A landscape with many valleys, sampled at points; each row gives a point and its height.
From any point a ball rolls to the lowest of the 2 points nearest to it. It stops when none of these is lower. Distance is the straight distance between rows; heights are no part of it.
Z146 (h 558): 1 -15 2 -20 -13 4 0 3 -8 -5 13 8 13 -8 -10 -6 12 2 2 -47 23 6
Z262 (h 448): 8 -15 -15 14 -17 6 -12 -6 1 8 -4 2 1 9 -15 -16 3 -13 16 -4 -11 35
Z735 (h 308): -11 11 12 -7 5 -15 23 3 4 -6 -5 -12 -15 -10 -5 9 -5 1 -5 -3 -8 -16
Z576 (h 727): 0 6 -5 8 2 -6 -10 -1 -1 -3 -9 27 7 6 6 -11 -15 19 -2 16 4 -12
Z895 (h 265): -3 -1 12 5 3 1 16 0 -4 4 16 -27 -11 0 1 19 16 9 -14 -11 -12 -22
Z43 (h 687): -11 20 -9 5 14 0 -26 -3 -3 2 -4 8 14 8 4 -13 -16 14 2 15 5 13
Z128 (h 438): 5 -8 -5 37 16 -7 7 5 -3 0 0 14 2 10 0 -8 -2 18 -3 13 -12 -12
Z61 (h 625): -6 8 -15 0 -21 6 -26 -18 5 13 -5 -2 5 -4 3 1 -5 11 3 -1 -6 9
Z721 (h 783): 14 -11 -1 19 8 -5 18 17 10 11 -5 1 -17 -4 5 9 9 -3 -22 12 1 -11
Z648 (h 589): -18 18 0 -22 16 -4 7 6 -1 -12 7 -15 10 -1 2 6 -9 -21 23 -7 -6 19
Z655 (h 180): 3 3 11 -15 6 -2 5 12 -10 -5 -3 4 5 -11 -3 -2 10 -4 -12 -2 24 11
Z79 (h 365): -2 -7 -20 19 -31 -3 -9 1 8 19 -8 -11 -14 -2 -9 1 -2 11 -2 -13 -15 5
Z577 (h 26): -2 14 7 -27 0 10 -15 -2 0 -4 15 11 21 3 15 9 7 -21 12 -13 24 9
Z898 (h 705): -12 5 -7 -21 -9 -13 9 8 1 0 16 -23 4 -19 -4 10 1 -5 9 -26 7 16
Z33 (h 721): 18 -11 -9 -5 -10 23 -26 -17 13 2 1 5 4 6 5 0 2 -9 -1 8 -6 -3
Z747 (h 451): 8 -9 -2 1 -17 4 11 8 1 1 -18 6 -1 1 -7 -3 -4 -10 5 0 0 16
Z830 (h 596): 3 4 -8 8 19 -7 9 12 16 5 9 2 -11 -4 19 11 -9 0 -7 21 -14 -33
Z64 (h 469): 11 -7 -1 32 25 -4 -2 7 -6 -8 0 23 9 6 -6 -19 1 17 -3 21 1 7
Z514 (h 400): 1 -1 -1 -9 6 -3 -10 4 1 -5 -5 1 7 -12 -7 -10 -13 14 -14 2 -7 -6
Z413 (h 233): -1 4 8 28 9 -1 -11 -28 -15 0 10 0 6 9 -6 -4 22 23 1 -4 -2 9
Z791 (h 372): 11 -11 -3 -10 -39 18 -2 -8 9 -2 -10 9 0 3 -8 5 -1 -11 15 -8 -4 4
Z924 (h 249): 1 7 4 -14 -3 -4 0 22 -4 2 -10 6 1 -10 -2 -4 1 -12 -5 6 24 26
Z969 (h 509): 13 -11 -1 9 5 1 -29 -21 -10 7 15 1 0 2 -13 -16 22 -10 -8 -5 10 26
Z617 (h 777): 4 1 -22 -8 -12 8 -20 5 8 9 3 -9 10 -7 -2 -3 -7 -11 9 -2 -7 31
Z541 (h 574): 10 -1 21 -8 2 12 -8 -8 -16 -18 3 16 12 3 -13 -13 12 14 -5 -4 18 -1
Z831 (h 361): -8 7 -6 -11 -8 -7 -6 4 3 5 -6 -8 -1 -13 -5 -2 -13 7 -5 -3 1 7
Z171 (h 455): -5 -7 -1 -4 0 -5 29 21 -1 -5 -4 -28 -4 -4 -3 5 -7 -15 10 -6 -17 10
Z763 (h 798): 13 -15 3 11 -1 11 15 17 6 13 4 -4 -21 3 4 15 14 -3 -25 3 -9 -24
Z638 (h 797): -5 3 -21 -6 -5 -1 -9 13 4 4 10 -32 10 -15 -4 2 -7 -4 9 -8 -5 31
Z236 (h 527): 22 -27 -13 28 0 -3 -3 0 6 7 -5 21 -10 25 -3 -14 -3 -14 1 11 -8 -7
Z933 (h 356): 10 -15 6 -5 -19 28 -11 -15 4 5 8 -7 -3 15 5 14 14 -10 4 -9 -18 -22
Z756 (h 578): -4 9 0 -7 24 -16 14 11 13 -4 3 -2 -12 -14 3 1 -10 -1 -11 18 -10 -24
Z490 (h 617): -20 22 -14 -7 6 -18 -15 17 4 2 -8 0 0 -10 -2 -15 -28 9 -1 9 13 15
Z650 (h 600): 6 -1 -11 8 -15 5 -23 -14 2 11 -8 9 -2 2 -5 -8 2 3 -2 0 3 18
Z91 (h 494): 10 -11 -6 0 -1 9 9 15 3 -1 -12 -6 5 3 -2 0 -5 -22 11 4 -8 25
Z937 (h 654): 8 -11 -5 -8 17 6 1 9 5 0 0 -15 4 -8 8 1 -2 -8 -7 6 -12 1
Z770 (h 553): 10 3 18 -13 14 14 -18 -8 -13 -19 21 13 21 -2 -5 -4 17 11 -7 -2 15 -8
Z471 (h 750): 12 -6 -15 -14 -4 19 -27 -4 9 3 0 -2 13 -2 3 -2 -6 -17 7 5 -7 13
Z297 (h 690): 10 4 -10 -7 -15 17 -34 -22 15 9 -4 19 -2 2 9 -2 1 -6 1 14 7 3
Z981 (h 337): 5 3 -19 -14 -17 1 -13 18 16 9 -12 18 4 -6 5 -5 -20 -13 3 14 8 18
Z964 (h 480): -3 5 9 -13 4 9 -6 -17 -5 -11 2 -4 16 5 -4 -1 -10 7 9 1 -23 -12
Z670 (h 178): -4 5 4 28 14 -8 11 -10 -10 2 7 -17 -1 3 1 11 16 11 -3 2 4 11
Z563 (h 636): 10 -7 7 -4 -5 4 -13 5 -5 -5 -9 24 -2 -4 -15 -21 3 17 -19 8 21 -1
Z767 (h 653): 9 3 -11 9 22 8 -25 -8 7 3 11 4 12 -6 12 -3 2 10 -9 20 -4 -1
Z685 (h 381): 2 -8 15 -11 0 -6 26 18 -10 -15 -15 0 6 -4 -15 -5 -8 -10 1 -8 0 11
Z53 (h 241): -6 4 7 -3 -1 -4 13 -7 -2 3 11 -22 -6 -7 11 22 11 1 -1 -16 0 -11
Z792 (h 723): 3 -2 12 -14 11 4 16 1 7 -15 -8 4 2 3 1 0 -15 -11 8 12 -21 -24
Z779 (h 538): 1 6 -6 8 17 0 -16 -16 -7 4 17 -6 9 6 12 4 23 -15 6 -11 17 27
Z368 (h 476): -6 4 -17 36 13 -2 -1 -8 7 11 1 -17 -1 15 8 8 -2 5 11 12 -13 9
Z210 (h 412): -16 1 -13 6 -3 -9 -2 13 13 11 5 -35 -20 -1 -3 9 -17 11 -7 -4 -17 -22
Z108 (h 329): 4 -1 -7 -9 0 -10 3 24 7 3 -16 7 -4 -16 0 -7 -14 -6 -14 12 13 11
Z610 (h 408): -6 3 -2 -18 -32 -4 4 6 1 3 -8 1 -1 -15 -12 0 -9 6 3 -12 -2 10
Z780 (h 811): -8 0 -13 -5 10 -1 -11 6 -2 -3 1 -31 13 -6 -7 -7 -12 2 8 -4 -15 22
Z425 (h 552): -7 7 -5 11 4 -11 1 -11 -6 6 15 -7 0 -1 12 11 25 -7 7 -18 25 25
Z260 (h 382): -8 3 0 -6 -13 -7 10 10 10 8 -2 -24 -21 -9 -8 13 -9 8 -14 -10 -16 -23
Z805 (h 742): 4 -7 2 -2 17 8 3 3 6 -15 -2 9 13 8 1 -10 -22 0 10 15 -28 -25
Z692 (h 336): -4 11 3 -7 -12 -3 9 1 6 3 -18 15 -5 0 6 2 -12 -1 5 12 5 0
Z393 (h 437): 1 -2 -6 -10 12 -15 -9 21 0 -8 -10 12 5 -10 -8 -19 -24 13 -18 10 5 -8
Z537 (h 333): -5 20 4 -15 12 3 -6 -6 10 1 -1 12 5 -2 18 5 -9 -6 4 24 3 -6
Z231 (h 149): 6 -5 17 24 1 -1 17 -9 -10 -3 -1 8 -4 5 -8 3 18 18 -10 -1 -2 -4
Z973 (h 537): -2 -5 6 -24 -12 5 9 8 -5 -11 7 4 19 0 -5 3 -3 -16 20 -28 7 12
Z527 (h 681): 16 -20 2 10 -20 6 -20 -13 -3 -1 -8 20 -9 7 -26 -27 4 -1 -5 -3 13 16
Z296 (h 397): 2 3 3 -6 -21 2 3 -4 -1 4 -15 16 -5 -2 2 0 3 -5 3 4 15 14
Z39 (h 655): -17 24 -4 -3 -1 -6 -13 7 -2 6 -12 9 2 -1 5 -13 -16 6 7 13 14 17
Z714 (h 191): -5 -3 0 16 -15 -18 5 5 -1 6 -19 17 -9 4 -3 -6 -16 26 -9 -2 -2 -20
Z686 (h 635): 11 -10 -18 -2 14 12 -18 1 12 5 3 -7 8 -1 14 -2 -7 -5 -5 15 -13 -7
Z994 (h 474): 8 7 5 3 2 8 -12 -20 0 2 8 10 3 -1 7 7 18 7 -6 7 6 -3
Z571 (h 406): 3 -15 -3 37 8 -4 10 13 -9 -2 -1 4 -2 21 -9 -8 -9 22 -1 2 -26 -15
Z187 (h 409): -6 -5 -12 4 -11 11 0 13 14 17 1 -21 -17 14 16 15 -7 -7 1 3 -24 -15
Z769 (h 405): -16 4 -15 -6 1 -8 -6 2 11 4 1 -30 -5 -11 -4 3 -20 5 1 0 -17 -8
Z683 (h 501): 7 4 7 -3 -4 13 -29 -28 -5 0 13 20 2 3 0 -7 22 5 -7 4 21 1
Z917 (h 680): -4 -1 -1 -28 4 -5 1 2 6 -3 10 -29 -4 -20 1 10 0 -7 -7 -13 -12 -10
Z73 (h 675): 6 -4 12 -5 15 8 17 12 9 -1 8 -9 -6 -1 11 12 3 -10 -7 13 -23 -29
Z221 (h 659): -9 12 -10 10 13 -22 3 17 0 4 -15 14 -4 -3 11 -12 -19 8 -3 21 20 7
Z103 (h 543): 18 -30 -12 22 -12 11 -14 -7 8 12 -3 5 -13 20 -10 -14 0 -13 2 4 -20 -1
Z258 (h 419): -1 -5 8 -12 -4 -7 37 17 -3 -8 -9 -7 -2 -2 -3 7 -4 -21 15 -11 -3 12
Z667 (h 622): 2 -2 4 -6 -15 4 -7 -1 -15 -3 3 12 5 6 -13 -11 15 -3 7 -21 25 26
Z54 (h 611): 14 -3 0 1 20 1 2 6 7 3 1 9 1 -10 9 0 6 -5 -20 22 11 2
Z998 (h 631): 17 -18 3 22 2 -1 5 -14 -1 15 8 -4 -17 7 -3 4 29 -19 -10 1 -3 7
Z543 (h 436): 7 -6 -10 22 -6 -11 10 8 8 13 -15 22 -16 9 8 2 -6 -3 -6 14 7 -8
Z566 (h 708): -5 10 -11 -2 17 3 -24 -4 4 -1 0 -3 17 2 4 -9 -20 7 4 14 -13 1
Z876 (h 250): -2 12 7 -18 0 4 -3 3 2 -1 -10 22 0 -1 7 -3 -4 -4 -3 21 21 -2
Z361 (h 577): -11 -3 -17 25 5 -16 10 12 8 10 -10 -24 -10 -1 -1 5 -11 9 -3 5 0 8
Z272 (h 606): -6 21 0 -32 0 -7 0 11 9 0 -6 1 -6 -17 6 5 -11 -18 -3 11 14 6
Z367 (h 579): -11 15 8 -29 3 -4 2 15 -9 -12 9 -1 21 -1 -7 -3 -10 -19 21 -18 4 18
Z480 (h 168): 11 3 5 -31 -14 16 -18 -3 4 -4 6 16 10 -4 10 8 5 -22 4 -4 25 1
Z391 (h 228): -6 10 23 -2 6 -5 10 -6 -12 -13 0 12 3 -8 -10 -8 1 27 -7 4 -3 -16
Z192 (h 582): -14 2 6 3 -14 -8 29 -4 -8 1 5 -8 0 5 7 16 12 -3 21 -32 8 8
Z117 (h 259): -9 7 4 22 5 -4 -10 -18 -10 -1 3 -9 5 0 -11 -3 5 34 -7 -3 -6 0
Z188 (h 554): 8 -12 -7 30 8 -1 -17 -13 -4 4 2 8 1 8 -12 -16 6 21 -10 2 -12 -1
Z887 (h 499): 6 1 4 23 16 2 -12 -9 -4 -4 2 27 1 6 -4 -16 11 16 -6 23 10 7
Z161 (h 601): 1 0 18 -2 4 7 -7 6 -18 -13 -9 18 9 1 -20 -23 0 19 -8 5 16 4
Z636 (h 591): 19 -7 -5 -3 18 8 -17 -1 5 4 7 1 4 -9 2 -1 15 -9 -20 10 12 10
Z583 (h 562): -8 13 1 -17 27 1 3 -1 0 -13 2 -19 13 1 4 0 -14 -14 13 8 -17 5
Z542 (h 664): 1 0 16 17 4 2 16 -1 -17 -6 -16 25 -3 16 -8 -14 12 3 3 15 21 21
Z345 (h 603): -3 1 8 6 -22 0 28 -7 -6 5 -7 4 -8 9 6 18 13 -13 16 -16 4 8
Z287 (h 35): 9 -11 14 9 11 14 0 -12 -9 -14 10 -2 16 5 -7 -3 9 14 1 1 -19 -8
Z2 (h 616): 8 -4 17 -21 -17 13 3 -11 -8 -17 2 20 5 5 -1 -3 13 -6 5 -17 33 -7
Z503 (h 535): 12 1 8 -8 -5 15 -37 -20 -7 -4 19 19 5 12 -7 -14 20 -13 2 0 29 10
Z627 (h 140): -15 15 3 -2 3 -14 -6 -2 -11 -1 4 -16 0 -16 -6 -2 4 23 -12 -6 22 14
Z868 (h 477): -18 21 -12 -27 -9 -10 -4 7 13 -2 -4 -7 -3 -14 -7 -4 -25 -6 15 0 -14 7
Z900 (h 597): -2 1 13 -1 -1 6 -22 -1 -21 -5 12 16 14 13 -10 -17 23 -2 6 -26 38 15
Z473 (h 213): -19 17 6 -4 13 -14 12 -12 -5 -4 11 -20 -1 -7 6 13 4 7 3 -7 8 -1
Z411 (h 445): 15 -16 -3 8 -31 14 -5 -9 11 7 -14 15 -12 11 -8 -1 -1 -11 2 0 -5 -3
Z333 (h 449): 4 -6 11 -7 -1 15 0 -10 -6 -15 -4 1 17 11 -5 -3 -6 -4 14 -1 -10 1
Z373 (h 502): 14 -24 -7 15 -20 15 0 7 13 9 -12 7 -14 21 -3 -3 -4 -11 2 1 -18 -13
Z289 (h 533): -2 11 12 -11 29 10 -4 -4 -4 -13 5 2 25 9 3 -2 -14 -6 12 17 -11 4
Z739 (h 559): -11 21 8 -24 24 -14 4 -1 8 -14 5 -3 -6 -17 -2 1 -5 -5 -6 11 -5 -16
Z906 (h 378): -11 12 13 20 21 -11 14 1 0 -8 5 13 2 -1 5 0 -8 19 5 21 -14 -19
Z169 (h 208): -7 13 10 23 20 -3 2 -18 -17 -4 11 -2 11 9 5 1 17 12 5 -1 7 19
Z532 (h 508): -3 -15 1 1 0 4 20 13 -5 0 9 -39 -5 0 4 12 14 -9 -1 -20 -16 -5
Z137 (h 583): -7 -1 7 -9 8 8 -18 -5 -14 -3 19 13 18 4 -1 -7 20 1 2 -35 32 5
Z123 (h 571): -10 2 7 -19 -3 -3 -7 2 -14 -4 15 4 11 -10 -2 -4 15 11 -6 -38 28 2
Z399 (h 267): -5 9 21 -4 0 -7 22 -3 -3 -7 -7 10 -7 -2 -3 4 0 10 -5 8 -1 -19
Z871 (h 97): 10 -7 13 22 5 8 0 -11 -4 -6 6 16 1 3 -8 0 10 20 -4 10 -11 -16
Z787 (h 450): -9 9 -6 29 10 -9 3 -8 0 4 -6 0 1 12 7 1 -13 13 10 14 -9 1
Z524 (h 238): 11 -20 10 15 -1 14 19 14 -2 -5 -7 1 -2 19 -10 -2 -5 5 -2 2 -26 -23
Z733 (h 441): 5 0 -9 -24 -4 14 -8 -4 11 5 6 -16 5 -5 21 15 0 -22 8 2 -10 -2
Z419 (h 652): 16 -17 3 2 -26 4 -7 -10 -7 -6 -2 14 -6 4 -23 -14 15 -10 1 -15 16 21
Z643 (h 656): 15 -11 11 -16 8 9 15 8 3 -3 4 -6 -2 -9 7 14 12 -16 -13 4 -4 -21
Z219 (h 362): -5 -4 -3 28 -6 1 11 13 -2 8 -3 2 -11 28 -2 1 -16 15 -4 -4 -24 -22
Z536 (h 581): 11 -1 6 7 -19 7 5 -13 8 13 -8 18 -18 4 7 14 15 -7 -9 7 7 -12
Z757 (h 384): 10 -9 -13 6 -5 -10 9 20 13 10 -18 12 -14 -7 7 0 -10 -10 -12 14 9 3
Z630 (h 718): 17 -7 5 -1 -17 12 -29 -2 1 -3 -4 21 -4 7 -20 -23 7 -12 -3 4 25 16
Z259 (h 374): -12 1 9 -3 1 6 15 -4 -5 -8 -4 -19 4 11 0 2 -12 -3 19 -4 -32 -9
Z28 (h 837): -20 10 2 -3 4 -1 6 -5 3 0 11 -42 -9 3 -3 14 -3 8 5 -10 -22 -18
Z147 (h 251): -9 5 -15 5 -12 -20 -4 5 2 5 -17 5 -6 -1 -2 -8 -25 19 -2 -1 -5 -11
Z16 (h 531): 11 -7 -2 4 -9 -1 -19 -19 -6 11 10 7 -9 -4 -5 -4 26 -5 -10 -12 17 18
Z808 (h 575): 2 -6 -17 28 -7 -8 -17 -11 4 14 -6 3 -9 4 -5 -11 1 13 -8 -2 -3 11
Z321 (h 242): 4 -5 -24 -10 -14 -2 -6 18 15 7 -14 4 3 -4 7 -2 -25 -11 9 7 -13 4
Z804 (h 314): -8 -3 -28 7 -9 -9 -2 15 14 11 -9 -10 -6 6 13 1 -26 -3 12 4 -19 -6
Z12 (h 563): -10 15 -7 -14 6 -15 14 14 13 -2 -13 0 -8 -12 7 2 -20 -16 7 16 2 5
Z29 (h 407): 5 -16 -23 18 -28 4 -5 2 8 14 -6 -4 -8 8 -8 -6 -1 -7 11 -4 -22 18
Z126 (h 484): -13 -9 -5 6 4 -4 17 20 2 0 2 -46 -8 0 -2 6 -2 -1 5 -5 -18 3
Z252 (h 745): 13 -9 14 22 0 11 25 12 6 0 -1 21 -12 13 0 9 3 3 -9 15 -11 -29
Z313 (h 410): -8 2 5 -3 -5 7 10 -5 -8 -10 -8 -8 12 10 -7 -1 -14 0 22 -9 -18 11
Z440 (h 707): -18 19 15 -23 -3 -18 21 11 -9 -10 -14 6 -13 -11 -8 -8 -7 0 1 0 12 5
Z856 (h 498): -5 -1 -5 -29 -27 2 8 6 -2 -6 7 -5 13 -8 -10 0 -7 -4 21 -28 -12 11
Z282 (h 530): 8 -8 3 22 1 5 -21 -20 -7 -2 -3 24 1 12 -15 -23 6 17 -5 10 5 5
Z896 (h 580): 11 -4 11 -12 -19 13 -18 -15 -7 -7 8 24 0 6 -7 -10 21 -10 2 -12 37 4
Z662 (h 593): 3 -13 -23 32 9 -19 5 17 5 10 -8 -11 -9 3 -1 -5 -7 11 -12 4 0 0
Z776 (h 324): -8 -5 -9 14 -24 2 -6 -6 -1 8 -16 -5 0 6 -10 -4 -13 16 8 -9 -19 5
Z812 (h 491): 4 1 -5 -20 -20 10 4 3 15 10 -6 -3 -5 -8 16 18 -4 -22 6 5 -9 -4
Z492 (h 104): -7 6 8 4 12 -12 4 1 -21 -5 7 -6 2 -10 -7 -5 18 21 -16 -12 29 15
Z647 (h 637): 6 -7 10 12 0 -3 14 -10 -14 -2 -5 19 -7 12 -4 -6 24 -12 5 -1 24 24
Z35 (h 290): -11 1 -4 19 -7 -4 -3 -8 -7 3 -9 -17 2 -1 -13 -5 -6 24 2 -14 -12 10
Z149 (h 414): -5 7 3 16 16 -8 13 2 4 -2 -9 14 4 11 9 -1 -16 6 4 20 -8 -9
Z926 (h 688): -6 7 -22 17 2 -29 -3 12 3 5 -13 15 -2 7 17 -4 -22 5 3 17 10 -4
Z404 (h 692): -4 -4 -8 -27 1 -1 -1 3 -2 -1 16 -21 9 -16 7 11 2 -11 5 -25 -1 2
Z98 (h 657): -2 15 -9 -13 -22 14 -30 -20 5 10 1 6 5 0 11 5 3 -5 10 0 8 15
Z193 (h 646): -9 8 22 -31 -10 5 8 -8 -11 -16 4 18 5 0 3 5 5 0 10 -17 22 -14
Z760 (h 615): 3 -4 -20 4 14 -5 -6 8 16 10 3 -9 -2 -2 17 4 -14 0 -3 16 -14 -17
Z50 (h 347): 6 -11 12 -1 6 -3 21 12 -10 -9 -11 -10 3 -6 -10 -3 -1 2 -10 -4 -9 -3
Z889 (h 695): -13 13 -1 0 -4 0 -10 2 -6 0 -21 29 1 12 1 -19 -16 12 8 18 14 4
Z918 (h 584): -18 17 -15 -2 9 -19 -6 18 10 2 -5 -18 1 -15 -2 -2 -21 -3 2 10 12 25
Z600 (h 496): 11 1 14 -5 17 17 -7 -4 -4 -19 3 8 25 12 -3 -8 -4 -5 9 14 1 1
Z207 (h 383): 7 -2 -12 3 -20 9 -12 -5 12 20 -2 -6 -13 -5 9 14 5 1 -13 0 -7 -13
Z273 (h 366): 10 -15 20 -6 16 7 20 10 -9 -17 0 -9 10 1 -10 -5 -1 0 -2 2 -20 -16
Z122 (h 528): -1 -17 -5 -4 -12 2 22 11 -7 3 9 -24 1 0 1 12 15 -10 14 -33 -7 7
Z112 (h 309): 0 -1 3 27 -12 2 9 -4 4 13 -6 5 -15 17 -1 7 0 10 -6 -1 -13 -14
Z558 (h 666): -10 17 19 -29 1 -4 18 -4 -7 -10 3 13 -3 -6 8 8 6 -6 7 -1 17 -10
Z384 (h 667): 3 -2 6 -17 22 -4 6 6 -3 -9 8 -20 5 -15 -1 1 -1 -2 -12 0 -5 -6
Z288 (h 539): 10 -9 11 -17 15 15 -11 -13 -10 -18 26 7 27 0 1 1 13 3 0 -21 10 -12
Z954 (h 116): -7 12 2 -17 14 -1 -2 6 -3 1 18 5 15 -1 19 7 13 -20 8 -19 32 13
Z23 (h 520): -16 19 -19 -14 0 -16 -7 6 15 1 -9 4 -4 -10 7 -4 -30 -5 10 10 -7 -1
Z584 (h 346): -13 3 13 0 -10 -6 29 14 0 2 -5 -21 -22 4 -11 12 -8 0 -5 -11 -17 -18
Z17 (h 488): -12 16 6 -25 11 -9 -14 20 -3 -7 -11 17 1 -10 -9 -25 -20 9 -11 12 13 -8
Z844 (h 534): -14 24 7 -23 16 -10 -4 5 2 -8 -4 6 -2 -11 -4 -10 -13 2 -7 12 6 -6
Z242 (h 96): 12 -13 12 17 22 14 8 0 -7 -17 2 4 17 10 -8 -8 0 5 8 14 -18 -3
Z745 (h 829): -15 3 -9 7 5 0 -3 -10 0 4 12 -43 2 2 3 13 1 8 8 -8 -16 0
Z990 (h 503): -7 9 20 -23 -1 5 -2 -21 -8 -17 9 1 12 -1 1 7 1 7 7 -10 -8 -23
Z75 (h 612): 3 -5 -15 14 13 -21 4 17 3 2 -6 -1 -4 -7 2 -6 -15 13 -17 10 2 -11
Z645 (h 313): 19 -20 18 3 3 18 20 5 -1 -17 -5 1 6 11 -8 2 3 -10 1 8 -12 -18
Z337 (h 486): 17 -14 -8 34 1 -10 6 2 3 7 -11 34 -13 21 4 -8 1 -7 -2 19 5 -8
Z25 (h 720): 12 -9 4 8 1 0 13 13 9 0 -6 20 -6 -2 2 2 -7 6 -13 14 -5 -31
Z921 (h 555): -10 1 -16 10 15 -14 6 16 9 2 -5 -27 -2 -9 1 3 -18 -5 3 12 -3 16
Z885 (h 545): 1 -20 -2 -13 -11 -1 12 5 -6 -2 11 -8 8 -9 -3 7 13 -5 3 -43 9 6
Z6 (h 557): 1 7 -9 6 12 -3 -16 -2 -3 7 4 -7 7 -5 3 -1 10 -4 -5 2 15 29
Z172 (h 300): -14 5 -10 11 3 -23 3 6 -2 -5 -6 1 -7 5 -8 -7 -27 21 -1 -2 -19 -27
Z639 (h 517): -6 4 13 -21 15 -1 9 -10 -10 -14 14 -15 13 -4 1 6 5 -1 8 -20 -9 -17
Z342 (h 548): 6 -4 -4 2 -12 1 -8 -25 -1 13 18 10 -8 -1 11 12 31 -16 0 -17 25 11
Z256 (h 634): 15 -4 6 -13 7 4 10 7 6 2 -3 6 -1 -11 11 8 8 -18 -13 10 12 -3
Z674 (h 564): -12 3 5 5 -3 -8 13 -14 -10 1 9 5 1 2 11 10 22 1 11 -29 25 12
Z556 (h 576): 15 -6 -12 10 16 -3 -18 -10 3 11 14 -8 -5 -10 4 1 22 -11 -17 5 12 24
Z608 (h 766): 19 -17 9 27 12 6 19 9 4 3 0 15 -11 5 -1 5 12 -4 -14 16 -4 -11
Z328 (h 334): -2 -1 16 -7 -4 12 22 -2 -5 -3 1 -14 -3 10 5 14 0 -9 9 -6 -21 -19
Z722 (h 694): 18 -10 7 5 -1 -1 6 9 6 0 -8 28 -10 -8 2 -5 6 9 -20 20 14 -21
Z996 (h 446): -2 10 6 -9 -15 4 -4 -17 -5 4 -2 8 0 -1 9 9 9 4 1 -6 11 2
Z439 (h 181): -20 16 6 -10 -1 -16 5 -8 -14 -7 7 -10 2 -8 -1 4 8 17 3 -24 18 5
Z644 (h 286): 7 8 11 -25 -8 10 -8 -7 -3 -2 0 23 -2 -5 11 2 14 -7 -7 9 32 -4
Z41 (h 254): -11 6 5 16 -21 -10 16 -1 0 10 -15 3 -16 3 -3 4 -6 17 -5 -5 -2 -10
Z9 (h 500): 1 2 -7 23 7 9 -3 -18 2 8 5 -10 2 15 15 12 8 -6 12 10 -12 7
Z785 (h 722): -5 7 -1 -31 -2 -13 9 21 -2 -4 12 -11 4 -22 -4 4 1 -14 -2 -21 19 17
Z891 (h 193): -6 6 15 11 5 -9 10 -5 -10 -3 0 7 -4 -8 -4 -3 13 28 -12 7 9 -2
Z396 (h 521): 3 6 -3 4 13 10 -7 -20 -4 1 12 -2 14 11 16 13 15 -13 14 -1 0 13
Z470 (h 633): -3 8 -12 3 14 -12 -11 9 6 6 -6 6 -1 -11 10 -7 -11 11 -14 17 14 0
Z960 (h 388): 1 14 1 -26 4 11 -12 -9 8 -3 2 1 11 -2 15 9 -8 -18 8 11 -3 -2
Z750 (h 685): -25 26 16 -29 7 -16 15 5 -12 -16 2 4 -5 -7 -2 -1 3 -4 8 -8 17 0
Z633 (h 542): 6 2 -4 2 -20 7 12 0 15 16 -11 9 -17 2 15 19 2 -18 0 6 -2 -6
Z157 (h 726): -3 5 -8 -12 22 -1 -9 3 7 -9 -3 1 13 0 3 -11 -26 -4 8 15 -24 -13
Z159 (h 135): 0 -3 12 -7 11 -5 3 13 -23 -7 5 4 9 -6 -6 -8 18 2 -13 -21 32 17
Z664 (h 360): -8 3 -10 2 -12 3 4 4 12 11 -9 -14 -5 5 10 9 -16 -5 14 3 -21 -2
Z467 (h 483): 11 -17 -9 11 2 4 -24 -10 -5 7 9 -6 2 7 -15 -18 11 -18 3 -6 -3 37
Z343 (h 697): 0 -2 12 1 4 7 20 10 7 -2 0 5 -10 12 3 9 -14 -5 1 13 -24 -35
Z94 (h 348): -2 7 -9 10 -23 -4 -11 -11 9 20 -7 4 -16 -6 5 8 -1 17 -12 -1 3 -12
Z508 (h 668): 16 -9 -14 14 5 10 -28 -15 11 8 8 15 1 0 3 -6 5 9 -11 15 -9 -13
Z302 (h 613): 9 -2 13 1 -2 9 -3 -15 -11 -4 5 22 -2 11 2 -3 24 -9 1 0 29 10
Z800 (h 821): -5 -11 -9 -3 4 4 -4 0 -7 -1 8 -40 10 -3 0 1 4 3 9 -20 -17 12
Z292 (h 565): 9 -12 -2 -9 -8 7 2 -15 2 4 17 10 2 0 15 14 25 -20 5 -29 19 -3
Z340 (h 81): 1 -6 1 12 13 7 -2 -6 -8 -2 9 -23 9 3 -4 0 7 16 -5 -4 -19 -6
Z810 (h 532): -4 -6 -16 6 6 0 9 19 5 1 -11 -19 6 0 3 -4 -18 -10 16 6 -18 24
Z521 (h 295): 8 -7 -3 -5 -33 20 -7 -19 6 9 -1 2 -4 12 4 16 9 -14 14 -11 -8 -5
Z370 (h 418): 1 -7 -16 6 -13 8 -2 10 15 23 4 -25 -22 -3 12 19 8 -7 -13 -3 -9 -8
Z704 (h 301): -12 10 -14 9 -17 -13 -7 -2 5 12 -15 7 -9 -7 4 -4 -12 21 -3 4 10 1
Z215 (h 665): 15 -6 18 -8 2 8 -8 3 0 -8 2 26 -2 -14 -5 -10 12 16 -21 18 21 -17
Z107 (h 310): 4 -6 22 -1 4 0 33 9 -8 -8 -13 8 -4 -1 -6 4 4 -3 -8 5 -1 -11
Z681 (h 847): -24 13 1 -2 7 -11 14 -1 10 -4 1 -33 -12 4 0 12 -13 -8 17 0 -21 -12
Z672 (h 457): -3 -5 -10 -16 -32 2 7 9 3 6 2 -20 1 -10 -6 6 -4 -2 12 -16 -18 11
Z497 (h 145): -2 6 -5 34 17 -7 -8 -13 2 7 13 -13 -2 1 1 7 13 21 -7 12 0 5
Z225 (h 529): 4 -7 5 -16 18 10 -4 -12 -9 -12 25 -15 20 -5 6 10 14 0 -1 -17 -7 -14
Z646 (h 296): 1 -9 17 -7 -6 10 19 9 -6 -1 7 -18 -8 5 -4 14 6 -2 -10 -12 -21 -28
Z318 (h 115): 3 1 -5 13 15 -4 -7 -8 1 4 11 -18 2 -12 3 5 8 17 -15 5 -4 -2
Z322 (h 435): -18 15 -5 -21 0 -14 -3 -1 8 -10 -4 -19 -8 -15 -11 -1 -18 1 4 -4 -16 -10
Z538 (h 341): -20 17 2 18 15 -23 15 2 3 -6 0 -2 -8 5 -4 0 -19 22 5 12 -13 -22
Z37 (h 609): 15 -13 7 13 -14 1 8 -17 2 14 1 13 -21 6 1 8 27 -22 -8 3 13 4

Two balls start at each pair of points below. Name the first point that both come to, or write never.
Z898 / Z425 | never
Z289 / Z964 | Z333
Z28 / Z639 | never

Call two points neighbours if one is among the 2 nearest of the other. Go from one point of each pair to the other, from neighbour to neighbour, staying as low as possible. Name the highest point that can't be avoided.
Z521 / Z321 | Z103
Z831 / Z524 | Z648
Z492 / Z714 | Z370
Z492 / Z321 | Z981
Z876 / Z577 | Z644
Z524 / Z769 | Z210
Z524 / Z287 | Z273
